Each row is a point on a landscape with many valleys, with its height.
From any point a ball rolls to the lowest of the 2 points nearest to it. It stops when none of these is lower. Distance is the straight distance between rows; heights are no part of it.
kose: [ 2.196, -0.543, -2.732, -0.260,  1.885,  5.545,  3.368, -2.332,  3.014,
 -5.443, -4.585,  1.601, -4.109,  1.517,  0.186,  4.033,  0.528,  1.517,
  0.398, -1.477, -3.232,  1.080,  0.845,  1.905,  0.165, -2.173]  h=1.08
ginus: [ 5.434, -0.183, -0.020,  3.454,  5.175,  0.486,  4.469,  4.782,  2.840,
 -0.051, -4.454,  2.095, -0.966,  3.199,  1.547, -1.835, -4.320, -4.240,
  3.476, -1.150, -2.054,  2.596, -0.083,  2.110, -0.999,  2.651]  h=2.39
dun: [-1.467,  2.054, -0.104, -3.746, -2.196,  2.505, -1.742,  4.533, -1.442,
 -6.359, -1.473, -3.947, -1.048, -2.732,  0.838,  1.431, -1.468,  0.576,
 -1.021, -1.555, -0.751, -1.290, -2.982, -1.386, -1.204,  0.906]  h=5.64
vuzu: [-3.547, -1.339, -0.738, -0.821,  2.774, -0.538, -0.492, -5.003,  2.585,
  5.741,  2.119,  2.870, -1.351,  0.663,  1.281,  3.064,  0.804,  1.415,
 -0.724,  0.684,  1.173,  2.130, -1.670,  1.114, -2.273, -2.490]  h=1.52
fir: [-4.691,  0.939, -0.522, -3.277, -0.530,  0.839, -1.982, -4.031,  1.936,
 -0.158,  1.116,  1.052,  0.986, -1.175, -0.126,  1.066,  1.200,  2.840,
 -0.529, -0.637,  0.463,  0.511, -2.719,  0.193, -3.009, -2.739]  h=2.17
pivu: [ 1.707,  3.254,  3.747, -1.202, -3.237, -4.030, -6.697,  1.813, -3.287,
 -1.553,  1.493, -4.032, -2.238, -4.491, -1.450,  3.487, -0.945,  0.261,
  0.387,  0.235,  2.702, -3.162, -0.253,  1.586,  0.948,  0.001]  h=4.81
Bepot: [-0.207,  4.184,  0.570, -2.469, -3.292, -1.541, -4.194,  3.153, -1.181,
 -4.444,  0.699, -5.587,  1.393, -5.153, -0.917, -1.670, -3.011, -0.295,
 -1.974,  0.828, -0.890, -0.940, -1.975, -0.365,  0.631,  1.837]  h=5.34
dusur: [ 1.419, -5.282, -1.381,  3.820,  0.517,  0.254,  2.588, -2.374,  0.241,
  5.225,  0.173,  2.197,  1.166,  4.066, -1.480, -0.449,  4.292,  0.062,
 -0.031, -2.555,  2.548,  0.706,  5.071, -1.472,  2.762, -2.294]  h=6.05
feku: [ 3.096,  0.596, -1.766,  0.652,  6.318, -1.461,  3.486, -2.429,  3.545,
  5.573, -0.143,  0.957, -4.191,  5.052, -0.456,  4.054,  0.243, -2.009,
  2.225,  1.577, -1.713,  0.394,  0.849,  0.813, -0.538, -0.117]  h=1.49
muk: [ 0.462, -4.886, -1.242,  4.205,  1.595, -0.421,  2.779, -1.430,  1.817,
  4.708, -1.052,  2.706,  3.072,  4.222,  0.245, -3.464,  3.158, -1.692,
  1.287, -3.299,  1.712,  0.925,  3.705, -2.888,  1.337, -2.291]  h=6.30
kevet: [-0.469,  1.069,  0.202,  0.798, -3.911, -0.091, -1.552, -2.148,  0.023,
 -2.149,  2.342, -2.480,  4.114, -4.785, -0.083, -4.960, -2.629,  3.545,
 -3.354,  6.999, -3.872,  2.529,  0.181, -0.502,  3.412,  1.065]  h=1.00
Zok: [ 3.256,  0.003,  0.028,  2.804,  3.897,  1.137,  4.044,  5.384,  1.577,
 -0.560, -4.780,  2.403,  1.784,  1.445,  2.480, -3.155, -3.740, -3.626,
  2.512, -2.594, -1.062,  2.764, -0.816,  1.283, -2.091,  1.970]  h=2.71
bado: [-2.836,  3.072, -0.175, -3.510,  2.029, -0.276, -0.297,  2.709,  2.225,
  1.668, -1.654, -1.028, -0.580,  2.563,  1.020,  0.657, -1.883, -1.094,
  1.147, -1.813,  0.308, -0.893, -2.732, -2.279, -4.802,  0.466]  h=4.20
beke: [-1.574,  2.772,  0.283, -0.853,  2.039, -2.159, -0.198,  4.827,  0.907,
  0.977, -1.837, -0.937,  2.802, -0.308,  1.499, -4.666, -3.665, -2.517,
  0.683, -1.336,  1.334,  0.921, -3.708,  0.083, -4.753,  4.885]  h=7.18
pode: [-0.798, -0.932, -2.854, -0.127,  5.525,  2.276,  2.335, -3.693,  4.191,
  4.465,  0.534,  2.755, -3.751,  2.056,  1.434,  4.402, -0.709,  1.349,
 -1.347,  2.432, -1.383,  2.549, -0.845,  1.963, -0.594, -1.345]  h=0.33
sutu: [-1.343, -0.976,  1.192,  0.410, -2.034, -2.717, -2.665, -4.012, -1.849,
  2.425,  4.443,  0.451,  2.097, -1.002, -1.392, -1.845,  1.434,  1.335,
 -1.241,  2.526,  2.030, -0.382,  2.205, -0.219,  2.472, -0.003]  h=0.45
pif: [ 0.835, -6.353, -1.625,  3.192, -0.045,  4.123,  3.408, -1.646, -1.370,
 -0.839, -0.114,  3.024, -0.978, -2.950,  0.989,  0.764, -0.257,  0.897,
 -2.818,  0.981, -0.261,  2.423,  2.500,  0.953,  4.408, -2.007]  h=2.77
guv: [-3.377,  0.727, -1.090, -2.682, -1.069,  0.223, -2.731, -3.453,  1.439,
 -1.066,  1.654, -0.589,  2.272, -3.771, -0.291, -1.412, -1.188,  2.737,
 -3.242,  2.305, -0.265,  0.784, -1.340, -0.042, -0.883, -1.211]  h=1.70
Sorib: [ 0.965, -6.637, -1.188,  3.933,  0.620,  1.767,  2.682, -0.889, -0.893,
  1.590,  0.501,  2.601,  1.092, -0.788, -0.113, -1.650, -0.332, -0.541,
 -1.608,  0.144,  1.074,  1.481,  3.738, -0.986,  4.490, -1.418]  h=2.44
Defa: [-1.095,  2.627, -0.956,  0.016,  3.457, -1.250,  1.514,  4.836,  2.944,
  1.279, -3.938,  0.226,  1.191,  2.536,  2.637, -2.659, -2.271, -3.418,
  2.430, -2.801,  0.586,  1.573, -3.346, -1.861, -5.755,  3.884]  h=6.98
Zuzu: [ 0.473, -1.298,  1.011,  0.434, -0.827, -1.884,  0.285, -1.719, -2.651,
  4.485,  1.084,  0.541,  2.211,  4.344, -1.906, -0.733,  6.164,  0.782,
  1.481, -4.655,  4.443, -2.545,  4.779, -1.179,  0.092, -0.479]  h=5.16
vuze: [-1.325,  2.161, -0.132, -0.338, -0.710, -2.205,  0.326,  4.119, -1.032,
 -1.090,  0.209, -0.936,  3.245, -1.162,  0.312, -5.039, -2.886, -2.709,
  0.188, -0.919,  0.448, -0.272, -1.860, -0.584, -1.563,  4.244]  h=7.35
Nage: [-0.126,  1.117,  1.586,  3.317, -5.067, -0.847, -3.293, -1.753,  0.154,
  0.404,  2.702, -2.449,  3.901, -3.470,  0.022, -5.167, -2.384,  4.379,
 -1.277,  8.746, -3.691,  1.995,  2.077, -1.176,  4.712,  1.172]  h=0.61
sekof: [ 1.002, -1.529, -0.292,  1.121, -1.660,  1.279,  2.849,  2.491, -1.241,
 -2.819, -2.709, -0.170,  0.259,  1.591,  0.003, -0.727,  0.888, -2.891,
  2.811, -3.383,  0.720, -1.177,  1.549, -1.558, -0.410, -1.068]  h=4.98
Girid: [-2.034,  3.222,  3.355, -3.262, -2.535, -5.160, -4.656, -1.917, -0.454,
  1.018,  2.120, -2.442,  2.296, -0.632, -1.249, -1.668,  1.552,  0.737,
  2.215, -0.810,  3.511, -2.999, -0.693, -1.342, -3.194,  0.394]  h=2.51
seli: [-2.158,  0.488, -0.784, -1.271,  2.708, -0.905, -1.545, -1.919,  2.144,
  3.866,  1.764,  0.489, -1.707, -0.939,  0.224,  2.242, -2.316,  0.886,
 -1.299,  2.471,  1.604,  1.162, -0.139,  1.301, -0.934, -1.948]  h=1.97
lodo: [-1.397, -1.512, -1.651, -1.189, -4.299,  3.706, -0.087, -3.287, -2.305,
 -5.286,  1.363,  0.343,  2.068, -4.379, -0.118, -1.676,  0.869,  2.552,
 -4.035,  1.481, -2.382,  0.848, -0.299, -0.780,  3.020, -0.515]  h=3.63
Sobuv: [ 4.137, -1.468, -1.192,  2.393,  4.705, -0.061,  3.607, -1.383,  1.444,
  3.938,  0.627,  2.836, -4.783,  2.710, -0.990,  3.767, -0.305, -1.502,
  1.031,  2.893, -0.440,  0.355,  1.818,  2.815,  2.037, -0.819]  h=1.12
felev: [ 0.027,  0.690, -1.805, -0.904, -1.449,  1.243,  0.360,  2.541, -1.864,
 -4.567,  0.346, -1.171,  4.034, -4.538,  0.180, -5.085, -1.738,  0.395,
 -2.915,  1.729, -3.046,  1.290, -0.925, -0.843,  2.594,  1.100]  h=4.18
Dab: [ 0.934, -2.509, -2.113,  0.453, -0.030,  2.248,  1.445,  1.078, -1.390,
 -3.001,  0.630,  0.744,  3.371, -4.264,  0.369, -3.379, -2.666,  0.470,
 -4.081,  2.542, -2.241,  1.991,  0.012, -0.632,  3.311, -0.408]  h=4.31
kato: [-4.613,  3.082, -2.531, -4.038,  3.206, -1.048,  0.198,  1.595,  4.495,
  1.315, -0.399, -0.595,  3.995, -1.413,  1.907, -5.074, -3.559,  0.300,
 -2.578,  0.799, -0.883,  2.541, -2.963, -1.385, -3.595,  0.690]  h=3.70
zumi: [ 1.052,  4.015,  3.890, -0.893, -0.765, -2.830, -5.938,  2.639, -0.109,
 -2.164, -0.432, -4.450, -4.075, -3.327, -1.263,  5.204, -3.410,  1.554,
  0.122,  1.166,  1.784, -2.095, -0.754,  1.694, -0.640,  0.090]  h=4.48
ker: [-2.396,  1.354,  2.018, -2.366, -2.042, -3.262, -3.237, -3.731, -0.772,
  0.546,  2.657,  0.486,  1.898, -1.307, -1.520, -0.490,  1.613,  1.473,
 -0.132,  0.233,  2.214, -1.720, -0.327, -0.035, -1.008, -1.598]  h=1.53
Rubur: [ 0.217, -3.074, -1.067,  3.045,  3.254, -1.472,  3.589,  0.110,  2.149,
  6.965, -0.604,  2.811,  1.706,  4.252,  1.436, -1.376,  2.412, -3.117,
  2.517, -1.517,  0.844,  1.772,  1.413, -2.178, -0.231, -1.810]  h=6.51
pud: [ 1.135, -2.066, -0.146,  2.682, -1.208,  0.442,  2.493,  0.381,  0.086,
  0.607, -2.841,  0.733,  1.433,  3.641, -0.384, -1.263,  2.611, -2.734,
  3.291, -4.102,  2.024, -0.292,  2.770, -1.957,  0.093, -2.399]  h=5.14
Gef: [-0.852,  1.355, -0.258,  0.359, -5.434,  1.726,  0.068,  0.329, -2.573,
 -5.639,  0.829, -0.591,  4.994, -0.797, -1.534, -5.862,  1.357,  0.380,
 -0.553,  1.270, -3.689, -1.352,  0.591, -2.967,  2.357,  2.250]  h=3.07
mis: [-0.903,  1.483,  2.133,  1.116, -6.664, -0.660, -4.751, -2.715, -3.461,
 -1.590,  3.808, -0.344,  3.158, -0.555, -2.104, -3.278,  2.106,  2.644,
 -1.265,  4.033, -2.041, -1.868,  2.240, -1.475,  4.314,  1.089]  h=1.84
pidod: [-2.791,  2.618, -0.382, -2.051,  3.446, -0.560, -1.169, -1.776,  4.092,
  4.783,  0.025,  0.681, -2.057,  3.866,  1.159,  4.015, -0.065,  0.298,
  0.964, -0.390,  0.205, -0.434, -2.260, -0.525, -3.763, -1.213]  h=2.42
fen: [-0.955,  1.813,  0.892, -3.245,  0.906,  0.025,  0.025,  1.747,  1.020,
  0.509, -2.123, -1.435, -1.634,  4.138,  0.738,  2.695,  0.724, -0.852,
  3.812, -3.268,  0.833, -1.616, -2.314, -2.958, -5.362,  1.189]  h=4.46
tok: [ 0.825,  3.403,  2.922, -1.889, -4.212, -3.227, -5.928,  2.999, -2.832,
 -3.394,  0.794, -5.741, -0.332, -4.736, -0.928,  0.099, -1.842, -0.593,
 -0.135, -0.480,  0.643, -2.912, -1.790, -0.525,  0.334,  1.814]  h=5.13
Dap: [-3.896, -0.240,  0.534, -2.497, -1.386,  1.983, -0.904, -3.895,  1.020,
 -0.943, -0.479,  3.214, -2.408,  0.072,  0.274,  3.397,  3.713,  2.631,
  0.243, -3.101,  0.484, -0.874, -2.459,  1.822, -3.370, -2.485]  h=2.63
mino: [ 0.605,  0.424, -1.272,  0.824,  4.714,  1.089,  3.277,  5.238,  2.542,
 -0.412, -3.535,  2.245,  2.747, -0.226,  3.169, -4.174, -3.801, -2.052,
  0.007, -2.022, -0.866,  3.027, -2.311,  0.596, -3.046,  1.170]  h=3.01
pav: [ 0.424, -3.666, -0.958,  2.481,  1.525,  0.796,  2.530, -4.606,  0.888,
  4.906,  0.747,  3.191, -2.674,  3.118,  0.818,  3.653,  4.113,  0.307,
  0.848, -0.796,  1.569,  1.540,  0.863,  1.766, -0.298, -2.313]  h=0.39
kuruz: [-1.791, -0.645, -1.565, -0.684, -3.842,  2.868,  1.490, -0.954, -0.651,
 -5.079,  0.257,  0.365,  5.088, -1.166, -0.353, -5.601,  1.342,  1.219,
 -0.435,  1.010, -3.013,  0.359, -0.120, -3.626,  0.555,  0.081]  h=3.24
Seve: [ 0.821, -5.209, -2.232,  2.673,  0.565,  4.992,  3.067, -2.892,  0.616,
 -1.258, -1.013,  3.748, -4.124, -0.666,  0.905,  4.208,  0.795,  1.084,
 -1.583,  1.169, -0.703,  2.757,  1.516,  3.135,  2.635, -2.058]  h=3.03
piril: [-1.010,  1.180, -1.291, -0.069,  3.541, -1.563,  3.017,  2.280,  3.112,
  4.005, -2.669,  0.925,  1.517,  3.771,  2.184, -1.041, -0.139, -3.494,
  3.182, -2.693, -0.679,  1.364, -1.781, -2.208, -4.730,  0.949]  h=6.82
fip: [ 1.430,  1.500, -1.404, -1.019, -2.304,  1.652, -0.485,  3.498, -3.628,
 -5.378,  0.921, -2.172,  1.583, -5.901, -0.378, -1.939, -2.477, -0.951,
 -4.072,  1.474, -2.214, -0.707, -0.636,  0.785,  4.669, -0.060]  h=4.02
ves: [ 2.308, -1.298, -0.163,  1.600,  0.457, -0.027,  2.698, -0.448,  1.286,
  1.490, -2.931,  0.174, -1.370,  5.635,  0.355,  1.455,  3.135, -2.461,
  4.802, -3.594,  0.180, -1.022,  1.083, -1.288, -2.624, -2.277]  h=4.92
Deni: [-1.015,  1.928,  2.721, -3.011, -1.567, -4.307, -2.527, -0.449, -1.948,
  2.859,  1.636, -2.527,  1.350,  2.620, -0.492, -0.388,  2.987, -0.759,
  2.995, -2.999,  4.045, -3.022, -0.692, -1.976, -3.666,  1.111]  h=3.45
Tigi: [ 1.279, -0.896, -0.749,  0.963,  0.735,  0.690,  1.682,  3.659, -2.817,
 -0.511,  0.908,  0.222, -0.199, -1.728, -0.416, -0.157, -1.852, -1.925,
 -1.298,  1.187,  0.293, -0.284,  0.933,  0.698,  3.218, -0.772]  h=4.62
pali: [ 1.158, -3.739,  0.279,  2.788, -0.550,  0.309,  1.740, -2.846, -1.618,
  3.990,  0.171,  1.351, -0.194,  4.204, -1.829,  1.405,  6.306,  1.105,
  0.867, -3.421,  3.472, -1.585,  4.433,  0.039,  1.437, -2.122]  h=5.74
suge: [-0.980,  0.430,  3.393,  0.541, -3.585, -4.047, -6.364, -6.352, -0.948,
 -0.596,  3.336,  0.556,  0.262, -6.137, -1.349,  0.298,  2.773,  4.117,
 -1.138,  2.066,  1.779, -0.501,  1.037,  3.441,  1.306, -0.808]  h=6.61
pusok: [-1.641,  0.885,  1.546, -1.083, -2.669, -1.262, -4.774, -2.026, -0.848,
 -2.083,  2.354, -1.345, -0.428, -5.273, -1.557,  2.133, -0.741,  2.262,
 -2.084,  1.250,  1.339, -0.972, -0.844,  2.449,  1.002, -1.616]  h=6.16
kob: [-2.675, -1.344, -1.179, -0.685, -4.038,  3.541, -0.291, -4.208, -1.572,
 -4.484,  1.906,  0.469,  4.033, -2.337, -0.245, -3.895,  1.677,  4.105,
 -2.662,  3.227, -3.507,  1.296, -0.083, -2.475,  2.283,  0.370]  h=3.44
giman: [-1.892, -1.944,  0.052, -0.103, -1.725,  2.301,  0.738, -3.015, -0.711,
 -2.484,  0.310,  2.711, -1.420, -0.308, -0.334,  2.783,  3.314,  1.229,
  0.069, -2.010,  0.680, -1.064, -0.699,  1.880, -0.644, -2.661]  h=2.98
gezov: [-1.595,  1.586,  1.012, -3.317, -2.940,  1.734, -2.503,  1.203, -2.508,
 -5.542, -0.123, -1.628, -0.714, -3.011, -0.691,  2.617, -0.023,  0.962,
 -0.695, -1.882,  0.190, -2.585, -2.206,  0.176, -0.220, -0.673]  h=5.79
tada: [-0.327,  3.153, -0.373, -3.163, -3.116,  0.489, -1.969,  6.288, -1.628,
 -6.061, -1.238, -5.077,  1.009, -4.318,  0.734, -2.255, -2.765, -0.072,
 -1.817, -1.324, -1.230, -0.891, -3.510, -0.444, -0.214,  2.863]  h=5.50
gele: [ 0.667,  0.288,  3.779, -2.627, -2.469, -0.996, -2.663,  3.133, -3.672,
 -2.026, -0.389, -3.834, -2.516,  1.197, -0.330,  2.490,  2.131, -0.790,
  2.673, -2.310,  2.621, -3.343, -1.964, -1.626, -2.425,  2.881]  h=2.99
ziz: [-1.861,  2.771,  0.888, -2.756, -1.341,  0.029, -4.663,  0.171, -0.064,
 -3.902, -0.092, -2.760, -1.572, -4.327, -0.783,  3.265, -1.822,  3.333,
 -2.675, -0.458,  0.320, -1.518, -1.875,  2.121, -0.325, -1.709]  h=5.98
lolo: [ 1.480, -0.744, -1.488,  2.855,  3.948, -1.270,  4.029,  2.067,  3.716,
  4.504, -3.515,  1.728,  1.825,  4.957,  2.231, -1.551,  0.045, -4.087,
  4.221, -2.762, -0.453,  1.931, -0.329, -1.262, -2.617, -0.573]  h=6.69
pupom: [-0.003,  0.162,  0.255,  0.422, -4.095, -0.541, -1.428,  1.086, -4.097,
 -3.211,  1.574, -0.925,  2.588, -1.772, -1.537, -3.199, -0.086, -1.238,
 -1.498,  0.312, -1.079, -1.947,  1.085, -1.688,  3.540,  1.345]  h=2.74
laz: [ 4.573, -0.023,  1.331,  1.183,  0.436, -1.373,  2.055, -0.898, -1.962,
  2.477,  0.565, -0.143, -4.475,  4.388, -1.792,  4.188,  3.070, -0.511,
  2.174, -0.833,  1.500, -2.583,  2.613,  2.249,  0.669, -0.663]  h=0.50
zal: [-2.983, -3.441, -1.184,  0.920,  1.317,  0.096,  0.407, -6.059,  2.296,
  5.892,  1.800,  3.814, -1.782,  1.624,  1.270,  3.194,  4.010,  1.419,
  0.728, -1.180,  1.438,  1.821, -1.052,  1.838, -1.757, -2.324]  h=1.02
folot: [ 0.112,  1.147,  2.804, -2.225, -1.670, -0.415, -1.512,  5.309, -1.799,
 -2.496, -1.782, -3.521, -3.003,  1.777,  0.379,  1.299, -0.632, -2.505,
  2.430, -1.951,  1.824, -1.381, -2.512, -1.997, -3.728,  4.253]  h=3.48
tavo: [ 1.247, -0.168, -0.124,  0.573, -0.973,  0.189,  1.512,  4.596, -2.419,
 -2.411, -0.761, -0.253,  0.742, -0.300, -0.335, -0.971, -1.060, -3.035,
  0.254, -1.390,  0.344, -0.812,  1.038, -0.275,  0.949,  0.561]  h=4.80
Bepok: [ 0.685,  0.792, -3.154, -1.152,  3.529,  5.185,  2.981, -1.724,  3.487,
 -2.633, -2.790,  1.658, -4.025,  1.526,  0.338,  4.420, -0.224,  1.979,
 -1.561,  0.836, -2.722,  1.237, -0.546,  1.551, -0.244, -1.464]  h=0.90
kever: [ 0.501,  0.691,  1.071,  1.146, -4.496, -0.304, -3.047, -1.062, -3.383,
 -2.420,  3.308, -0.537,  3.052, -2.225, -1.952, -3.691,  0.094,  0.450,
 -2.427,  3.231, -1.608, -1.746,  2.028, -1.417,  5.336,  1.572]  h=2.37
Gotif: [ 3.241,  0.670,  4.187, -1.681, -1.715, -2.203, -2.060,  3.192, -5.636,
 -0.739,  0.371, -3.690, -4.124,  2.608, -1.712,  4.095,  2.015, -0.594,
  2.709, -1.958,  2.781, -4.024,  0.444,  0.450,  0.127,  2.177]  h=2.27
kopi: [ 3.773, -1.505,  0.223,  2.138,  1.498, -0.256,  2.526, -3.907, -0.445,
  3.761,  0.897,  2.522, -5.175,  4.623, -1.045,  4.116,  4.100,  0.306,
  1.805, -0.373,  0.971, -1.012,  2.114,  3.935,  0.258, -1.281]  h=1.07
votir: [ 2.310,  0.877,  0.553, -0.641,  1.400,  0.312,  2.027, -0.797,  2.138,
  0.410, -3.416, -0.806, -3.463,  6.078,  0.382,  3.133,  2.120, -1.916,
  5.309, -2.763, -0.301, -1.684, -0.537, -2.078, -4.676,  0.717]  h=4.73
gol: [ 2.157,  0.441, -2.663,  0.502,  5.649,  0.874,  3.917, -3.312,  5.634,
  2.887, -2.734,  1.945, -2.814,  5.179,  0.448,  3.712,  1.110, -1.539,
  2.469, -0.755, -3.470,  1.219,  0.080, -0.986, -2.622, -1.287]  h=1.77
Runo: [ 4.471, -0.210, -0.411,  2.062,  2.742,  0.018,  3.387,  2.649, -0.700,
  1.645, -0.190,  0.946, -3.864,  2.553, -0.833,  1.687, -1.067, -2.767,
  1.933,  0.978, -0.160, -0.853,  1.817,  1.540,  1.576, -0.265]  h=1.56
nok: [-0.956, -0.492, -1.435, -0.380, -2.840,  2.807, -1.133, -0.243, -3.023,
 -4.786,  1.567, -0.604, -0.125, -5.617, -0.490,  0.777, -0.694,  1.789,
 -4.532,  1.489, -1.622,  0.275, -1.042,  1.240,  3.517, -1.363]  h=3.82
Gapor: [ 0.393,  4.957,  3.722, -2.254,  1.580, -1.810, -4.939,  4.564,  1.036,
 -1.726, -1.333, -6.028, -5.110, -0.768, -0.176,  3.777, -4.774,  1.122,
  0.621,  1.974,  0.918, -1.452, -0.765,  0.403, -1.585,  3.663]  h=4.17
tivu: [-0.677,  1.145,  2.149,  3.202, -6.743, -0.812, -4.886, -2.674, -1.830,
 -0.683,  3.569, -1.485,  3.234, -1.445, -1.132, -3.830,  0.115,  5.018,
 -1.411,  6.906, -3.773,  0.014,  2.386, -1.719,  4.696,  1.131]  h=1.17
mukip: [ 5.883,  0.328,  0.414,  2.207,  4.709, -0.515,  4.547,  4.943,  0.419,
  0.808, -1.725,  0.628, -3.041,  2.670, -0.142, -0.200, -2.764, -4.030,
  2.720,  0.821, -0.911,  0.019,  1.454,  2.006,  0.996,  2.357]  h=1.95
kuvul: [-2.236,  1.275, -2.977, -1.846,  5.499,  0.369,  1.335,  4.317,  4.122,
  1.337, -1.685,  1.529,  4.388, -0.532,  3.052, -4.670, -3.842,  0.088,
 -2.824, -0.376, -1.399,  3.491, -2.991, -0.306, -2.733,  0.782]  h=3.38
tidu: [-0.316,  2.853,  2.619, -2.600,  0.788, -1.333, -3.045,  6.024,  0.216,
 -1.736, -2.086, -4.610, -3.718,  0.634,  0.420,  1.580, -4.033, -0.919,
  0.677,  0.434,  0.969, -1.198, -2.620, -0.189, -2.848,  4.682]  h=3.88
zapi: [-0.980, -2.500,  0.493,  0.562,  0.163, -2.897, -1.248, -2.671, -0.566,
  4.802,  4.305,  0.667,  0.467, -1.351, -0.376, -1.375, -0.487, -0.045,
 -1.791,  3.042,  2.515,  0.614,  1.978,  0.321,  2.171, -1.087]  h=1.21
sed: [-0.745, -5.354, -0.968,  2.483,  0.899, -0.043,  1.358, -3.403, -0.957,
  5.168,  3.360,  1.946,  0.786,  0.078,  0.095, -0.272,  0.882,  0.231,
 -1.698,  1.332,  1.874,  1.555,  2.734, -1.007,  3.598, -0.550]  h=1.90
nop: [ 0.434,  1.207,  0.138,  1.906, -2.167, -0.035,  1.560,  5.263, -2.266,
 -4.313, -2.013,  0.070,  4.719, -2.147, -0.227, -6.837, -2.298, -2.691,
 -0.128, -2.029, -0.268,  0.360, -0.935, -0.596,  0.644,  5.225]  h=7.49
Vasez: [-1.841,  0.451, -2.002, -0.227,  4.071,  0.083,  2.388, -2.525,  4.422,
  4.658, -1.502,  2.169, -1.037,  4.569,  1.175,  4.246,  2.116, -0.274,
  2.112, -1.300, -1.097,  0.971, -1.715, -1.611, -4.154, -2.395]  h=2.06
gugo: [-0.302, -4.176, -1.268,  1.837, -1.400,  5.013,  2.474, -3.750,  0.189,
 -2.823, -1.860,  3.802, -3.213,  0.089,  0.804,  3.661,  2.513,  0.876,
 -0.444, -1.635, -0.522,  1.804,  0.986,  2.362,  1.202, -3.290]  h=3.22
gude: [ 0.081, -2.640, -1.825,  1.144,  4.003,  0.650,  2.399, -2.475,  1.534,
  5.499,  1.786,  3.036, -2.987,  0.805,  0.891,  3.741, -1.123, -0.449,
 -0.874,  3.144, -0.124,  2.428, -0.106,  2.105,  0.819, -1.958]  h=0.69
num: [ 2.665, -2.782, -0.700,  1.893,  1.856,  2.310,  3.032,  3.760, -1.690,
 -1.701, -0.207,  1.190,  1.051, -2.702,  0.464, -1.178, -2.958, -1.508,
 -2.529,  1.707, -1.948,  1.445,  1.254,  1.292,  4.120, -1.072]  h=4.47
depuz: [ 0.309,  0.543,  1.980, -1.669, -1.956, -3.490, -1.044, -0.633, -3.321,
  2.973,  1.361, -1.212,  2.273,  4.124, -1.879, -1.510,  5.687,  0.068,
  2.665, -4.213,  4.408, -3.734,  2.649, -1.961, -0.950,  1.136]  h=4.41
Latom: [ 0.092,  1.430, -3.149, -0.868,  6.064,  3.376,  2.626, -3.496,  5.602,
  0.320, -1.975,  2.243, -4.509,  3.488,  0.959,  4.216, -0.791,  2.032,
 -1.579,  0.635, -3.236,  1.585,  0.197,  0.848, -0.943, -0.485]  h=0.68
liram: [ 3.495,  0.311,  2.454, -0.025, -0.679, -2.680, -0.739,  2.318, -4.487,
  2.701,  1.804, -1.573, -2.990,  2.208, -1.811,  3.877,  1.026, -1.254,
  1.674, -0.377,  3.040, -3.660,  1.960,  2.613,  1.790,  0.555]  h=1.41
bop: [-1.288,  1.275,  2.901,  0.741, -4.033, -2.585, -6.580, -4.325, -1.011,
 -2.892,  2.416, -0.190, -0.577, -8.593, -1.269,  1.609,  1.436,  4.099,
 -1.959,  1.273,  0.248, -1.038, -0.031,  4.028,  2.011, -1.747]  h=6.39
voze: [-1.721,  0.047, -0.456, -0.538, -3.109, -0.301, -2.223, -4.930,  0.973,
 -1.816,  2.925, -1.267,  2.973, -4.737, -0.534, -3.133, -1.216,  3.641,
 -2.736,  6.295, -2.112,  2.014,  0.176, -0.147,  1.554, -0.319]  h=1.28
girif: [ 2.065, -2.167, -0.122,  3.225,  2.147, -0.005,  3.561,  5.132,  0.009,
 -0.575, -2.292,  2.548,  3.221,  0.123,  0.941, -4.743, -2.598, -3.798,
  1.076, -2.680,  0.022,  2.122,  0.764,  0.656,  0.923,  1.188]  h=3.08
ful: [-4.147,  2.928, -1.472, -3.559,  2.732,  0.095, -0.097,  1.457,  2.783,
  0.715, -0.712, -1.103,  2.009, -0.313,  1.509, -0.817, -2.722,  0.641,
 -1.632,  0.058, -0.114,  0.874, -2.807, -1.180, -3.070, -0.445]  h=3.94

For each start below, name the point where the ball stops.
dun => laz
depuz => sutu
tavo => Nage
piril => sutu
lodo => Nage
gugo => Nage
Gapor => laz

Call two points neighbours if one is among the 2 nearest of the other. Go from one point of each pair to the other, from neighbour to neighbour, staying as low as possible. Name the highest point that can't be avoided.
Sobuv, laz => seli
sutu, laz => gugo
laz, pav => kopi
